Each scene shows the same named points in several views. A view is turned or mirrored, and shifted as a whole, has a little noise and may leave points out.

Scene 1
View 1
k251: [-1.23,  3.89, -0.95, -0.66, -1.98,  0.32,  0.08, -0.96,  2.22, -1.82,
 -0.65,  1.43,  1.91, -1.13, -1.71, -0.34,  1.66,  0.97,  0.55, -1.71,
  0.95, -3.26,  1.52,  0.28, -1.90,  0.57,  0.35,  1.42, -0.22, -0.15,
 -1.44]
k367: [-0.57,  6.09,  0.58,  2.89, -3.41,  2.06, -0.66, -0.73,  2.46, -2.57,
  2.18, -0.53,  3.12, -1.87, -1.21,  1.82, -0.77, -1.17,  1.46,  1.57,
  1.51, -4.10,  0.12, -1.09, -1.02,  2.24, -0.87,  1.43, -0.51, -1.08,
  1.57]
k798: [-2.17, -0.52, -0.19, -0.36, -1.64, -1.26,  0.79, -0.06,  0.26, -0.83,
  1.79,  1.55,  1.46, -1.88, -0.99,  1.85,  0.40,  0.92,  0.35, -0.47,
  0.36, -0.72, -1.55,  0.25, -2.09, -1.28,  0.55,  0.24,  0.03, -1.20,
 -1.63]
k134: [-1.56,  1.44, -0.35, -0.88, -1.39, -0.22,  0.78,  0.02,  2.10, -1.02,
  0.11,  2.00,  0.80, -1.21, -2.20, -0.20,  0.76,  0.11, -0.09, -0.93,
  0.57, -1.91,  0.95,  1.07, -1.45, -1.26,  0.87,  1.43, -0.35, -1.18,
 -2.09]
k835: [-1.88,  1.08,  0.35, -0.59, -0.95, -0.62,  0.85,  0.63,  0.08, -1.95,
  1.47, -0.51,  1.64, -1.11, -0.45,  2.09, -0.80, -0.55,  0.20, -0.08,
  0.77, -0.80, -0.92,  0.05, -0.41, -1.35, -0.23,  1.05, -0.95, -1.21,
 -0.79]
k318: [-1.56,  2.66, -0.36, -0.87, -1.25, -0.21,  0.75,  0.37,  0.77, -2.51,
  0.07, -0.30,  1.68, -0.98, -0.76,  0.99,  0.02, -0.06,  0.12, -0.96,
  1.10, -1.96,  0.48,  0.04, -0.56, -0.67, -0.25,  1.35, -0.70, -0.45,
 -1.06]
k73: [-2.26, -0.22,  0.99, -0.97, -1.03, -0.73,  1.65,  1.08, -1.60, -2.51,
  2.09, -1.80,  2.22, -1.07,  1.09,  3.25, -1.43, -0.19,  0.26,  0.36,
  0.94,  0.37, -2.44,  0.43, -1.05, -1.02, -1.89,  0.29, -1.46, -1.34,
 -0.76]
k900: [-1.45, -0.08,  0.22, -2.16,  0.52, -1.40,  1.60,  1.34,  0.44, -1.60,
  0.46,  0.37,  0.17, -0.63, -1.17,  0.62, -0.84, -0.86, -0.87, -1.05,
  0.65, -0.42,  0.41,  1.18,  0.51, -3.30,  0.85,  1.68, -0.76, -1.24,
 -2.32]
k135: [-2.01,  0.63,  0.71, -0.57, -2.76,  0.71,  1.27,  0.22, -0.67, -1.69,
  1.77, -0.34,  2.39, -1.47,  0.58,  2.16,  0.33,  1.09,  0.36,  0.44,
  0.86, -0.73, -2.29,  0.59, -3.37,  1.10, -2.52, -0.06, -1.34, -1.47,
 -1.26]
k333: [-2.47,  0.47, -0.97, -0.72, -0.78, -2.92,  0.34, -0.50, -0.04, -1.87,
  0.88,  0.79,  1.96, -1.95, -0.99,  2.40,  0.41,  1.00,  0.36, -2.21,
  0.86, -1.09, -1.06, -0.74, -1.04, -2.10,  1.43,  0.47,  0.66, -0.06,
 -0.98]
k547: [-1.70,  2.52,  0.54,  1.46, -2.62,  0.36,  0.28, -0.31,  0.32, -2.21,
  2.64, -1.05,  2.93, -1.75, -0.14,  3.29, -0.94, -0.42,  1.24,  0.86,
  1.06, -1.90, -2.13, -1.05, -1.25,  0.90, -0.92,  0.40, -0.58, -0.90,
  0.52]
k586: [-2.14,  0.18,  0.15, -1.74, -0.96, -0.71,  1.53,  0.74, -0.22, -1.82,
  0.56,  0.01,  1.46, -1.05, -0.17,  1.36, -0.03,  0.24, -0.14, -0.71,
  0.87, -0.34, -0.53,  0.79, -1.06, -1.36, -0.57,  0.80, -1.03, -1.29,
 -2.00]
k302: [-1.98, -1.72,  0.76, -2.24, -0.31, -0.74,  1.94,  1.69, -0.19, -1.10,
  1.30,  0.07,  0.39, -0.73, -0.68,  1.18, -0.72, -0.53, -0.79, -0.45,
  0.41,  0.30, -0.88,  1.66, -0.57, -2.84, -0.17,  1.11, -1.35, -2.16,
 -2.75]
k805: [-1.67,  1.58,  0.51, -0.87, -2.01,  1.05,  1.28,  0.33,  0.37, -1.71,
  1.41, -0.11,  1.72, -0.91, -0.19,  1.19,  0.17,  0.21,  0.06,  0.24,
  0.78, -1.18, -0.68,  0.83, -2.15,  0.59, -1.75,  0.83, -1.39, -1.50,
 -1.57]
View 2
k134: [ 0.82,  1.62,  0.01, -0.26,  0.98, -1.56, -0.41, -1.27,  1.60, -1.58,
 -0.76,  1.68,  1.38,  0.41,  1.65, -0.08,  0.92, -0.16,  0.85,  0.34,
  0.89,  0.48,  2.71,  0.90, -0.62, -2.79, -0.73,  0.57,  1.09, -0.01,
 -1.03]
k900: [ 1.19,  0.85, -0.43, -1.06,  0.97, -2.05, -0.61, -2.88,  1.68, -2.05,
  0.32,  1.35, -0.35,  2.39, -0.24,  0.16,  0.89, -1.21, -0.22,  1.42,
 -0.28,  0.10,  2.83,  1.02, -0.10, -0.16, -2.31,  0.57,  0.56, -0.91,
 -2.43]
k251: [ 0.05,  1.54, -0.20,  0.63,  1.77, -0.38, -0.39,  1.04,  1.81, -0.83,
 -1.43,  1.47,  2.04,  0.63,  2.65, -0.11,  0.71, -0.06,  1.43, -1.67,
  1.47,  1.04,  1.39,  0.54, -0.03, -3.36,  0.64,  1.38,  0.78,  0.50,
 -0.58]
k73: [-1.35,  0.23, -0.71,  1.46, -0.44, -2.32, -0.07, -0.34,  0.19, -0.79,
 -1.06,  1.70, -3.32, -0.24, -0.75,  1.47,  0.12, -0.85, -2.44, -0.86,
 -1.64,  0.70,  0.53,  0.10, -0.25,  1.67, -3.43, -0.56, -0.57, -0.94,
 -2.28]
k367: [-2.01,  4.06, -1.76,  5.55, -0.85,  0.01,  2.16,  1.49,  1.37,  0.90,
 -2.31,  1.20,  0.24, -1.26,  4.63,  1.74,  1.98,  0.15,  2.30, -4.29,
 -0.42,  3.99,  1.45,  0.46,  3.10, -0.49,  0.64, -0.06,  1.78, -1.01,
 -0.83]
k302: [ 0.81,  0.27,  0.09, -0.70, -0.01, -3.04, -0.69, -2.98,  0.93, -2.17,
  0.18,  1.83, -1.43,  0.69, -1.10,  0.57,  0.62, -0.48, -1.46,  1.48,
 -0.95, -0.24,  2.55,  0.75, -0.78,  0.30, -3.27, -0.47,  0.15, -1.14,
 -2.32]
k547: [-1.60,  2.31, -1.68,  3.21, -0.63, -1.22,  1.28,  1.30,  0.48,  0.28,
 -2.33,  1.30, -1.96, -0.99,  2.05,  2.26,  0.64, -0.65, -0.33, -2.21,
 -0.84,  2.17,  0.89,  0.24,  0.84,  0.25, -1.60, -0.28,  0.36, -0.36,
 -1.42]
k586: [-0.10,  0.23, -0.33,  0.02,  0.54, -1.93, -0.78, -0.91,  0.97, -1.41,
 -0.74,  1.57, -1.23,  0.78, -0.09,  0.58,  0.40, -0.64, -1.14, -0.02,
 -0.27,  0.07,  1.59,  0.42, -0.44, -0.51, -2.12,  0.22,  0.04, -0.45,
 -1.77]
k135: [-1.25, -0.03, -0.11,  2.11, -0.54, -1.93, -0.10,  1.12, -0.09, -0.59,
 -1.48,  2.20, -1.78, -2.14,  0.31,  1.04,  0.10,  0.68, -1.93, -1.92,
 -0.49,  0.50,  0.36,  0.05, -1.11, -0.41, -1.96, -1.02, -0.36, -0.58,
 -0.74]
k333: [ 0.17,  1.94, -1.46, -1.06,  0.92, -1.57,  0.17,  0.15,  1.39, -0.77,
 -2.50,  0.76, -1.54,  1.56,  0.72,  1.85, -0.41, -2.27, -0.49,  0.45,
  0.24,  1.15,  2.08,  0.34, -1.09, -1.26, -2.42,  1.32, -0.16,  1.80,
 -1.95]
k835: [-0.48,  1.43, -1.00,  0.94,  0.12, -1.70,  0.29, -0.77,  1.29, -0.86,
 -0.86,  1.45, -1.45,  0.74,  0.53,  1.27,  0.67, -1.16, -0.48, -0.49,
 -0.62,  1.06,  1.75,  0.49,  0.18,  0.35, -2.19, -0.04,  0.31, -0.55,
 -2.10]
View 3
k586: [-0.76,  1.15, -1.10,  0.25,  0.98, -1.61, -0.50,  0.81, -0.17, -1.06,
  0.19,  1.00, -2.45,  0.25, -0.52,  0.45, -0.13,  2.25,  0.79,  0.84,
  0.21,  0.40, -1.61,  0.13, -0.33,  2.07, -0.04,  0.64,  0.95, -0.81,
  0.18]
k547: [-0.54,  2.48,  0.01,  1.46,  2.26,  0.67, -1.03,  2.10, -0.65, -1.09,
  0.15, -0.06,  0.13,  1.28,  0.48, -0.33, -1.64,  2.23,  1.05,  1.50,
 -1.82, -0.07, -2.78,  3.49,  0.05,  2.11,  0.94,  0.94, -1.73,  0.52,
  1.49]
k805: [-1.76,  1.77, -0.37,  1.12,  1.02, -0.70, -0.29,  1.76,  0.12, -0.49,
  0.90,  0.75, -1.58, -0.02, -0.69, -1.57, -0.46,  2.45,  1.20,  0.61,
 -1.04,  0.18, -1.38,  1.73, -1.20,  2.77,  0.43,  0.13, -0.12,  0.26,
  0.86]
k302: [-0.97,  1.29, -1.45, -0.59,  0.79, -3.32, -0.43,  1.37,  0.40, -0.39,
 -0.69,  2.77, -3.79,  0.69, -0.20,  0.51, -0.60,  3.02, -0.73,  0.50,
  1.07,  0.13, -1.35, -0.56, -0.04,  2.07, -0.38,  0.34,  1.59, -1.33,
  0.11]
k835: [-0.32,  1.36, -0.97,  0.26,  1.60, -1.20, -0.97,  1.27, -0.04, -0.90,
 -0.52,  1.11, -1.69,  0.72,  0.11,  0.36, -0.71,  1.83,  0.47,  0.96,
 -0.73,  0.03, -2.15,  1.38, -0.14,  2.10,  0.49,  0.59,  0.22, -0.31,
  0.80]
k73: [-0.63,  2.58, -0.48,  0.59,  1.72, -0.08, -1.11,  1.69, -0.60, -0.85,
 -0.76,  1.75, -1.63,  0.73,  0.62, -0.08, -1.39,  4.04, -0.80,  2.48,
  0.10,  0.16, -3.11,  1.14, -1.12,  2.90, -0.51,  1.39,  1.10, -0.90,
  0.06]
k135: [-2.20,  2.74,  0.21,  1.98,  0.81, -0.05, -0.16,  1.80, -0.73, -0.68,
  1.47,  0.04, -1.33,  0.28, -0.71, -1.47, -1.03,  4.04,  0.84,  1.82,
 -0.01,  0.64, -2.12,  1.95, -1.24,  2.91, -0.66,  0.85, -0.27,  0.07,
  0.36]
k318: [-0.47,  0.72, -0.98,  0.91,  0.87, -0.77, -0.37,  0.50,  0.05, -1.09,
  0.82, -0.24, -1.42,  0.38, -0.83,  0.44,  0.08,  0.79,  2.40,  0.49,
 -1.16,  0.36, -1.50,  1.16,  0.00,  1.57,  0.85,  0.58, -0.33,  0.00,
  0.96]
k134: [-1.12,  0.35, -1.44,  0.19,  0.37, -3.26,  0.26,  0.89,  0.71, -1.06,
  1.01,  0.55, -2.69,  0.38, -1.22,  0.07,  0.48,  0.43,  2.52, -1.24,
 -0.66,  0.45, -0.07,  0.38,  0.57,  1.10,  1.03, -0.29, -0.34,  0.34,
  1.39]
k798: [-1.39,  2.06, -0.72,  0.96,  0.61, -2.48, -0.26,  1.17, -1.00, -1.07,
  1.02,  0.14, -2.14,  1.85, -0.76,  1.17, -1.22,  2.47,  0.99,  0.54,
  0.62,  0.60, -1.56,  0.92,  1.45,  1.38, -0.15,  0.68, -0.73, -0.25,
  0.52]
k367: [-0.45,  1.60,  0.54,  1.69,  2.62,  1.50, -1.03,  2.52,  0.62, -1.20,
  0.49, -0.62,  1.36,  0.78,  0.22, -1.66, -0.90, -0.45,  2.83, -0.20,
 -4.59, -0.37, -2.33,  5.09, -0.75,  2.01,  2.80,  0.11, -3.11,  1.91,
  3.16]
k333: [ 0.28,  1.04, -1.46,  0.43,  0.97, -1.48, -0.43, -0.17, -0.92, -1.65,
  0.15, -0.63, -1.87,  1.74, -0.54,  2.79, -0.28,  1.42,  1.59,  1.16,
  0.17,  0.67, -2.08,  0.41,  1.91,  0.68,  0.36,  1.31, -0.33, -0.62,
  0.30]
k251: [-0.75, -0.27, -0.98,  1.10,  0.57, -0.86,  0.27,  0.19,  0.70, -1.29,
  1.97, -1.03, -1.26, -0.23, -1.98, -0.16,  1.17, -0.63,  4.29, -1.05,
 -2.15,  0.78, -0.23,  1.19, -0.14,  1.00,  1.75, -0.22, -1.03,  0.99,
  1.57]
View 4
k798: [-2.18, -1.31,  1.17, -0.72,  1.88, -0.11, -1.35, -0.51,  1.36,  0.72,
 -0.85, -0.62,  2.78, -0.53, -0.09,  1.37,  0.60,  0.65, -3.15,  0.96,
 -2.17, -2.34, -0.14, -0.40,  1.17,  3.35,  0.28, -1.13,  0.73, -0.07,
 -1.35]
k134: [-1.20, -0.84, -0.42, -0.08,  1.89, -1.93, -0.60,  1.02,  1.02,  0.27,
 -0.73, -0.36,  3.37, -0.48, -1.15,  0.20,  0.48,  0.74, -2.11, -0.08,
 -2.26, -0.84, -0.31,  0.28,  2.35,  1.57,  2.25,  0.69,  0.31, -0.97,
 -0.34]
k318: [-0.66,  0.45,  0.24, -0.73,  2.04, -1.01, -0.60, -0.39,  0.80,  0.10,
  0.27, -0.66,  2.18, -0.65, -0.26,  1.06,  0.62,  0.03, -1.44,  0.33,
 -0.99, -0.70, -0.76,  0.28,  0.91,  2.48,  1.86,  0.57, -0.30, -0.14,
 -0.75]
k251: [ 0.15, -0.17, -0.86, -0.81,  2.90, -2.05, -0.51, -0.84,  0.65, -0.26,
 -0.21, -0.88,  3.33, -0.49, -0.11,  1.30,  0.28,  0.29, -1.28, -0.73,
 -0.81,  0.16, -0.59,  0.68,  2.25,  1.68,  4.33,  2.37, -0.33, -0.36,
  0.14]
k805: [-0.75,  0.62,  1.84, -0.60,  2.11, -0.50, -1.21, -0.06,  1.47, -0.41,
  0.16, -0.01,  1.19, -1.84, -1.45,  1.72, -0.01, -0.31, -1.29,  0.48,
 -2.06, -1.37, -1.28,  0.21,  1.35,  2.68,  1.19, -0.65, -2.09,  0.50,
 -0.91]
k367: [ 0.56,  2.83,  0.95, -0.07,  4.27,  1.53, -2.51, -0.88, -0.43, -1.14,
  1.94, -1.51,  2.94, -2.26,  0.12,  1.57, -1.06, -2.25, -1.24, -2.31,
  2.93, -0.23, -0.81, -1.16,  2.14,  2.08,  2.92,  1.52, -2.75,  1.52,
 -0.55]
k900: [-1.96,  0.09,  0.35,  0.77,  0.01, -1.52, -0.21,  2.67,  1.07,  1.45,
 -0.18,  0.10,  2.28,  0.24, -1.47, -1.41,  1.26,  1.08, -1.97,  1.76,
 -2.32, -0.96, -0.69,  0.64,  0.92,  1.52, -0.51, -0.53,  0.78, -1.38,
 -0.85]
k547: [-1.03,  1.59,  1.89, -0.58,  2.88,  1.69, -2.04, -1.31,  0.44, -0.24,
  1.21, -1.11,  1.75, -1.86,  0.35,  2.11, -0.32, -1.55, -1.82,  0.04,
  0.76, -1.66, -0.89, -0.95,  0.59,  3.66,  0.50, -0.74, -1.62,  1.41,
 -1.80]
k835: [-1.51,  0.86,  1.39, -0.06,  1.12,  0.01, -1.01,  0.71,  0.81,  0.58,
  0.59, -0.40,  1.58, -0.85, -0.68,  0.42,  0.78, -0.10, -1.63,  1.20,
 -1.08, -1.30, -0.92,  0.06,  0.52,  2.51, -0.18, -0.70, -0.69,  0.04,
 -1.38]
k73: [-1.51,  1.28,  2.61, -0.97,  1.30,  0.60, -1.07, -0.45,  1.28,  0.08,
  0.71, -0.54,  0.22, -1.25, -0.70,  1.86,  0.25, -0.54, -1.35,  1.85,
 -1.56, -1.99, -1.15, -0.07, -0.25,  3.94, -0.82, -1.97, -1.52,  0.94,
 -1.71]
k135: [-0.82,  0.35,  2.46, -1.53,  2.29,  0.03, -1.18, -1.39,  2.11, -0.66,
  0.00, -0.19,  0.55, -1.74, -1.23,  3.14, -0.05, -0.62, -1.47,  1.24,
 -2.48, -2.11, -1.27,  0.08,  0.59,  3.93,  0.83, -1.78, -2.18,  1.23,
 -1.31]
k586: [-1.42,  0.16,  1.12, -0.36,  0.76, -0.76, -0.45,  0.42,  1.33,  0.65,
 -0.22, -0.06,  1.48, -0.45, -1.29,  0.74,  1.00,  0.39, -1.69,  1.71,
 -2.42, -1.28, -1.01,  0.54,  0.36,  2.71,  0.20, -0.84, -0.32, -0.36,
 -1.14]
View 5
k302: [ 0.52, -0.31, -1.90, -0.36, -0.33,  2.59,  0.41,  1.62, -2.30, -1.45,
 -2.50, -1.23,  1.99,  1.89, -2.65,  0.23, -0.65,  1.43, -2.84, -1.75,
  0.21, -0.70,  1.08, -2.35,  0.84,  1.29,  0.16, -1.44,  0.82,  0.45,
 -1.14]
k798: [-0.97, -0.17, -1.47,  0.94, -1.49,  3.02, -0.01,  1.08, -0.05, -0.46,
 -1.97, -0.81,  1.27, -1.09, -1.28, -1.01, -0.13,  0.08, -2.30, -0.43,
 -0.58,  0.66,  1.35, -0.96,  1.45,  1.76, -1.20,  0.14, -0.18,  0.28,
 -1.29]
k318: [-0.43, -0.24, -0.54, -0.19, -1.15,  1.42, -1.63,  0.04, -0.11, -0.37,
 -1.48, -0.97,  0.85, -0.79,  0.17,  0.08,  0.33, -0.73, -0.02, -0.93,
 -0.90, -0.03,  1.85,  0.33,  1.10,  2.20, -1.01, -0.75, -0.13,  0.46,
 -0.78]
k900: [ 0.56,  0.21, -0.24, -1.12,  0.27,  3.09,  0.04,  1.12, -2.73, -0.99,
 -2.43, -1.86,  0.67,  1.37, -1.32,  1.24, -0.07,  0.76, -2.24, -2.37,
 -0.37, -1.14,  1.34, -1.54,  0.54,  0.88,  0.05, -1.48,  1.10,  0.35,
 -1.47]
k805: [ 0.31, -1.20, -3.01,  0.27, -1.40,  0.14, -1.81,  0.49, -0.70, -1.05,
 -1.71, -0.12,  1.70,  0.23, -1.39, -0.77,  0.24, -0.07,  0.25, -0.44,
 -0.50,  0.32,  1.69, -0.48,  0.84,  2.40, -0.69, -1.13,  0.08,  0.75,
 -0.17]
k333: [-1.05,  0.21,  0.84, -0.21, -1.67,  3.42, -0.76,  0.02,  0.32, -0.15,
 -1.90, -2.19,  0.81, -1.30,  0.50,  0.00, -0.27,  0.17, -3.25, -0.51,
 -0.57, -0.18,  1.83, -0.56,  1.86,  1.66, -1.47, -0.73, -0.20,  0.28,
 -1.36]
k251: [-1.24,  0.70, -0.01, -0.39, -0.76,  0.82, -1.13, -0.01, -0.42, -0.03,
 -1.77, -0.45, -0.02, -1.57,  1.20, -0.05,  1.39, -1.79,  2.72, -1.89,
 -1.51,  0.55,  2.50,  1.74,  1.19,  2.05, -1.31, -0.53,  0.13,  0.16,
 -1.48]
k73: [ 1.07, -2.20, -2.58,  0.04, -1.86,  1.08, -2.86,  0.31, -0.12, -0.82,
 -1.72, -1.53,  2.54,  0.93, -2.19, -0.11, -0.91,  1.09, -3.47,  0.97,
  0.02, -0.45,  0.94, -1.91,  0.87,  2.40, -0.61, -1.93,  0.06,  1.20,
  0.60]
k135: [-0.82, -0.91, -3.34,  0.88, -2.65,  0.25, -1.62,  0.26,  1.23, -0.74,
 -1.24, -0.07,  2.51, -0.38, -0.99, -1.85, -0.50, -0.20, -0.39,  0.27,
 -0.18,  0.92,  1.60, -0.39,  1.58,  2.98, -1.28, -0.82, -0.58,  1.01,
 -0.27]
k835: [ 0.55, -1.22, -1.22, -0.29, -0.86,  1.83, -2.00,  0.44, -0.87, -0.82,
 -1.85, -1.19,  0.91, -0.23, -1.22,  0.48,  0.06,  0.32, -1.91, -0.25,
 -0.86, -0.41,  1.21, -0.78,  0.53,  1.65, -0.55, -0.91,  0.14,  0.75,
 -0.40]

Which points are out of place in each view (at most two, in the order of its rows)? Write none if all are in place.
view 1: k318
view 2: k367
view 3: none
view 4: k73
view 5: k135
